Points on a hilly landscape, in no order, each with its height.
A ball rolls from a point to the lowest of its 2 nearest points, and stops where none of them is lower. Distance is the straight distance between rows; heights are no part of it.
Q_85 height 3.74: [ -1  27 -23  31 -30  18   5 -11   2  29 -11 -20   7 -13  19 -15  31   4
 -23   1  20]
Q_871 height 3.21: [ 37   3   8   6 -21  39 -17 -16  10  23  -1   4  22  10 -20  29  -2  16
  31 -37   0]
Q_28 height 3.26: [  3  -3 -31  -9  13   3  -6 -35   7 -20 -41 -29 -31  -8  13 -13 -19 -15
 -33  -8  27]
Q_957 height 3.35: [-10 -12   1  10  -9 -29  25 -11  33  13 -11  21 -14  25  10 -25  -6 -32
  15  -9  -2]
Q_120 height 3.01: [  8 -14  11 -22  28 -13   1 -34   8 -27  -7 -40 -28  -2  23  27 -13  13
 -15  10   6]
Q_87 height 5.44: [  3   4   9  40 -21   9  20  13  21  11  -1  31  -7  -2 -29  -7  17 -26
  10  -8 -20]
Q_808 height 1.96: [  4  -2  12  -8  27 -26  16 -10 -19  18 -28 -14 -52   1   2  49 -14   8
   4  -9   6]
Q_633 height 2.58: [  7  -4 -34  25  28  24 -19   4  -2  -3   0 -20  24 -18  42   0  -9  11
 -23  -4 -18]
Q_20 height 3.25: [ 27   2 -21  34 -21  22   2 -31   4  21 -32 -31  20 -12   2   7  28  14
  30 -10 -12]
Q_93 height 3.64: [ -9  15 -10 -14   6  -7   1 -33  31 -38 -19 -12 -24 -19   3 -30 -13 -26
 -23 -11  23]
Q_689 height 1.35: [ -9 -12   7 -36  30 -28   7 -39 -37 -11  -9  -3  -5 -10  18  -1  -3   2
 -17  23  28]
Q_297 height 2.48: [-20 -16  -2  13   8 -14  20 -12  -7  27  -2  16 -27  13   2  15 -20  -4
 -16   2   4]
Q_439 height 2.97: [  4 -12  18   7  -2   5   6 -12 -16  -2  21   5   3 -13  -5  27  -9   3
   2 -11 -19]
Q_796 height 4.09: [ -7 -24   3 -29  25 -70  25  -7  -2 -19 -30  -8 -33  18   7 -29  -1 -12
  19  48  -2]
Q_96 height 5.18: [-22   2  28  -9 -24 -31  10  27 -17  -3  22  32  26 -16 -23  -3   2  -1
  29   7 -20]
Q_204 height 3.77: [-17  -8  18  11   8 -21  13  23  11 -11  22  22  26   9  14 -36  -1 -14
  10  22 -15]
Q_419 height 0.94: [  9 -13  -8 -51  31 -34 -19 -41 -26 -22 -15  -9 -29   1  17  -8 -20  13
 -25   5  31]
Q_558 height 3.83: [-27   8 -16  -5  28 -27 -15   7  13 -15   3  18   0 -32   0 -61 -28 -18
  -9  12  12]
Q_811 height 2.12: [ 33  16  -5   7 -37  44 -13 -18  26  15   6  12   6  -2   8  -9  23   5
 -11 -11  12]
Q_590 height 3.52: [-13  21  -2  13   4  22  17  -8  25   6   5  -1  -9   5   2 -35  -4 -15
 -21  -4  22]
Q_654 height 4.08: [-14  17 -31  17 -27  -7   4 -24  12  23 -34 -19 -12 -11  19 -29  14  -5
 -32   1  35]
Q_572 height 5.99: [ -7  16   6 -10  -2  34 -27  19  30 -27  26  11  18  10  15 -23   4  -6
 -31  -7  13]
Q_320 height 3.96: [-21 -13   5 -53   7 -71  29   1  -4 -11 -27 -15 -22  25   0   5  15   6
   8  44  -1]
Q_665 height 3.91: [  9  14  -9  17 -15  34 -23  64  10   9  23   5 -18  15  -8  29  24   4
  -5 -15 -11]
Q_228 height 2.52: [-32  15 -18   3  25   6  -7  40  12 -27  10  -1   0  -2  23 -42 -10 -17
 -37  11  10]
Q_156 height 2.53: [-23  27  -6  14  24  14   1  58  19 -15  21   5  -5  26  21  -6  30 -23
  -9   6  -8]
Q_447 height 3.11: [-23  -8 -21 -25  23 -41 -13 -17  -6 -17 -11  11 -32 -20  -1 -50 -31  -9
 -15  20  22]
Q_730 height 3.41: [ 19   8 -33  37 -22  20   1 -28  -2  19 -24 -38  18 -22  32 -10  19  24
   4   4   5]
Q_653 height 3.00: [ 23 -22 -16   6  26   4   3 -42   2   0 -20 -27  -5  -3  31  20 -13   8
  18 -18 -15]
Q_51 height 1.44: [  7  10 -32  23  -2  45  -4  22   1  21 -21 -29  51  12  21  -5  38  29
  36  -2  -5]
Q_565 height 2.30: [ -2  -7  44  -4 -15 -25   9   1  20 -12  16  19 -19  12 -42   8  -6 -13
  37   6 -15]
Q_354 height 0.34: [  5  21   5  31 -34  11   5  -5  20  41  -9  -6 -24   5 -26  25  13   4
   2 -14   0]
Q_806 height 2.61: [-28  -8  -7 -10  26 -34   3  -4 -26   1  -3  35  14 -10  20 -39  -2 -10
 -12  38  12]
Q_42 height 2.81: [ 32   9  -4  15 -43  38 -17 -11   9  32  -9  -4  26   9  -5  17  25  10
   8 -29  13]
Q_686 height 3.81: [ 35 -25  17 -15  -3  34 -24  29 -20  -4  41   7  16  -3 -24  22   9  26
   3  15 -17]
Q_512 height 2.50: [ -1 -17 -14 -41  27 -56  -3 -17 -27 -21 -27  27 -32   5  -7 -52   0  -1
  -4  27  23]
Q_435 height 5.97: [-25  -1  21 -26 -25 -69  19  -8   1  -6 -10   0  17  15 -33   4   7 -10
  45  13 -20]
Q_316 height 3.86: [-31 -14  11 -39 -10 -52  40 -21 -27   0 -15 -20 -14  12 -15  12  16   4
   1  34  -4]
Q_355 height 4.49: [ 22 -20  -6  18   9  50  -3   6   7  15  15 -22  26  19   3  -1  -5  26
  26 -17 -19]
Q_399 height 4.25: [-16  32 -20   4   2  26  -9   4  18  11  -1 -19  10   2  14 -37  -9  -4
 -42 -16  38]
Q_422 height 1.06: [ -6  14  16  21  -9   7   4  -5  19  21 -12   1 -32   7 -41  31 -15  -7
   7 -21   3]
Q_744 height 3.28: [-11 -15   1   3  21 -43  12   5  -2   4   2  24  27   1  28 -50 -11 -24
  23  24  -4]
Q_929 height 3.04: [ 14  -4 -48   7  13   7 -25 -36   3  -3 -55 -40  -6 -20  14 -20 -17  10
 -13 -15  19]
Q_374 height 3.56: [-32  48 -32   7  14  21 -17  29  26  -9  -5 -11   7  -5  14 -32  12 -13
 -35  -3  26]
Q_312 height 2.05: [ 21  16 -26  25   9  49 -18  16   5   0   5 -14  30  -7  34  12  24  10
  -6 -15 -10]
Q_113 height 3.24: [ -1  22  -1   5   6  23  -3  67  14 -13  27  17 -25  22  -4  16  38 -19
   1   0 -15]
Q_854 height 6.67: [ 10   4  29 -24  -3 -25   6 -11 -27 -17 -10 -24 -20  -5 -22  47 -30  13
  27 -36  -2]
Q_389 height 2.85: [ 12 -12  25 -29  11 -18  22 -41 -23 -18   9 -38 -13  -1  12  22  -8  14
   4   3  -4]
Q_883 height 3.22: [ 41 -11  -1  -3  -3  52 -30  38  -8  11  17  11  10   2 -32  30   4  12
  13  -6  -8]
Q_208 height 2.96: [ -9 -11  19 -22   4 -37  25 -23   5 -25   7  -2 -22   4  12 -22 -12 -14
   0  10   7]
Q_390 height 3.13: [ 23   5 -18  25  -9   9  -5 -46  14  17 -25 -21   4 -11  18  29  16   4
  12 -30 -14]
Q_101 height 3.69: [-25 -10  10 -42 -20 -52  26 -28 -26   5  18 -12  10  13   2   1   2   5
  -8  23   3]
Q_607 height 6.07: [-28  -3  30 -24 -19 -60  16  -6 -15 -23  -9   6   0   2 -31  28  -8  -5
  23   1  -6]
Q_370 height 5.68: [-35  -3   8 -10 -16 -45  11  16 -14  18  14  21  48   5  -3 -13  15  -3
  23  30 -23]
Q_629 height 6.23: [  8   9  27 -11 -25 -11 -16  -7 -30 -12  12   3 -15 -13 -39  25 -40  21
  25 -36  -7]
Q_623 height 4.68: [ 10  18   9  15 -21  30  -3  30   7  11   7  38  -6 -20 -44  11  14 -13
   2  -7  -7]
Q_736 height 2.84: [ 10 -14 -31  16  25  24 -13 -33  -2  -1 -26 -22  19 -14  31  -3 -20   9
  -9 -10   0]
Q_580 height 2.87: [ 24  12  -2  -3 -33  15   3 -33  37  -2   3   4 -21  10  14  -6  15 -10
 -10 -22   4]
Q_783 height 5.19: [ 34  19  15   8 -20  16 -40   6 -24   9   8  13 -15 -15 -30  17 -39  31
  30 -30 -11]
Q_256 height 1.92: [ -9 -18  -9 -34  27 -45   7 -24 -37   3 -14  37 -12   3  16 -26   2  -5
  -9  30  22]
Q_380 height 3.63: [-13 -11  -8   8  18 -11  -2 -17 -10 -11  15  -3 -14 -32  17 -27 -15   6
 -35  21  -4]
Q_241 height 6.05: [-10  14  26  -7 -23  -6 -11  35 -27  -9  32  32  11 -26 -45   6  -1  15
  15  16 -19]
Q_230 height 1.07: [ 27   3 -23  15  -2  53 -17  45   9  10 -15 -17  40  23  -6  13  35  32
  45  -6 -17]
Q_55 height 0.89: [ 27  19   1  13  -6  51 -26   4  21   4  16  12  15 -13  11   3  33   5
 -16   3  -6]
Q_855 height 5.02: [-10  -3   7  16 -18  26   2  21  14  20  18   7  12  22  -1  15  -2   2
 -18 -22   5]
Q_100 height 3.06: [ -4  -7   1  14  19  13   0  -7 -23  -4  16  -6  21 -28  24   7  -9   2
 -24   8 -13]
Q_209 height 3.90: [ 42   7  -1   3  -8  46 -40  16  -5  16  -2  10  20  -6 -34  20 -20  25
  37 -27  -8]
Q_838 height 2.49: [  4  -8  28  -4  -2  -3  19 -30   0 -17  23  -6 -18  -2   6   7  -7  -6
  -4  -4  -5]
Q_738 height 3.38: [-29 -15  11 -18  -8 -30  26 -16 -18 -13  23  -3   8   3  -4 -25 -10  -5
  -9  23   4]
Q_635 height 2.21: [ -3 -25   0 -14  22 -24  14 -20 -13  16 -21   6 -41  18   8  28 -15  -2
 -13   5  19]
Q_986 height 5.43: [-13   1  12   4   8  19 -20  29  13  -8  35  -2  16  23  25  10  -3   5
 -28   3   1]
Q_351 height 1.31: [-15  21 -23  -3  24  21  -6  40  -3 -39  21 -21   1  -7  38  -8   3 -10
 -33  -3  -7]
Q_964 height 4.38: [-11  -7  34   2  -9   5  13  18   6  -5  34  33  25   5 -11 -14   9  -9
   5   9 -10]
Q_906 height 3.23: [-15   4   4  16  12  -1   6  60  21 -10  12  19  31  24  18 -24  13 -26
  10  15 -14]
Q_672 height 4.75: [ -9  13 -22   5  22  28 -26  -8   8  -3   3 -35  12  -5   8 -31 -32  12
 -34 -15  26]
Q_864 height 1.78: [ -5   3  40  -9  -7 -16  26  -5  16   7   9   9 -36  17 -29  24 -14  -8
  22 -19   1]
Q_710 height 4.24: [ 42 -32  10  10   3  40 -13  -4  -8   1  35 -13  13   0 -11   5  -6  30
  21   3 -22]
Q_887 height 6.17: [-24 -25  17 -10  -1 -46   9 -22 -28  -9 -17  21   0  -7  -5  33  -7 -14
  -2  15  -3]
Q_621 height 3.68: [ 27  -5  18  10 -12  29   3   0  -5  -1  23  24 -11 -20 -25  17   7  -4
   0 -15 -15]
Q_365 height 1.64: [ 43  12 -27  10 -10  60 -10  52  -5   0 -14 -28  21  15   1  22  49   9
  21 -12   1]
Q_879 height 4.71: [ 12 -15  -9  21 -13  37   4 -12  16  21  11 -24   8  19   9   7 -15   9
 -10 -22   2]
Q_332 height 7.00: [ 20  16  23 -18 -18  18 -21  47 -30  -7  24  35  -7 -22 -59   7  -8  15
  11   8  -1]
Q_594 height 6.26: [-37 -28  12  11   5 -46   7   3  -6  -6 -12  31  17  -4 -19  16 -17 -18
   5  19 -14]
Q_674 height 2.44: [ 53  -8 -16   3 -18  67 -20  45   2   1   5   1  12   4  -8  26  33   5
  -2  -7  -4]
Q_183 height 5.87: [-21 -13   5 -18  -9 -69  17 -15  -6   4 -11  10  27  11  -2 -17  10 -14
  30  35 -17]
Q_307 height 2.92: [-21   5 -16  10   8  -7  17 -15  16  24  -7  11 -20   9  17 -22 -19 -17
 -21  -6  11]
Q_110 height 6.43: [-33 -12   7  22  21  -7  11  26  -7   7  -9  32  21  -5  -3  15  -2 -16
 -12   5  -6]
Q_916 height 1.65: [ -3  16  14  -1  11 -15  15  -7  15   8 -34 -18 -39  -3 -16  61  -8  -4
   5 -22   4]

Where does a ball stop that starts at each point below?
Q_986 -> Q_230
Q_320 -> Q_838
Q_629 -> Q_55
Q_590 -> Q_354
Q_110 -> Q_354
Q_594 -> Q_96
Q_957 -> Q_354

Call two points neighbours if one is among the 2 nearest of the other. Go from one point of each pair to the other, from neighbour to neighbour, staying as low as possible. Name the highest point that can't be avoided.
Q_55 and Q_230 -> Q_312
Q_156 and Q_419 -> Q_204
Q_419 and Q_838 -> Q_120
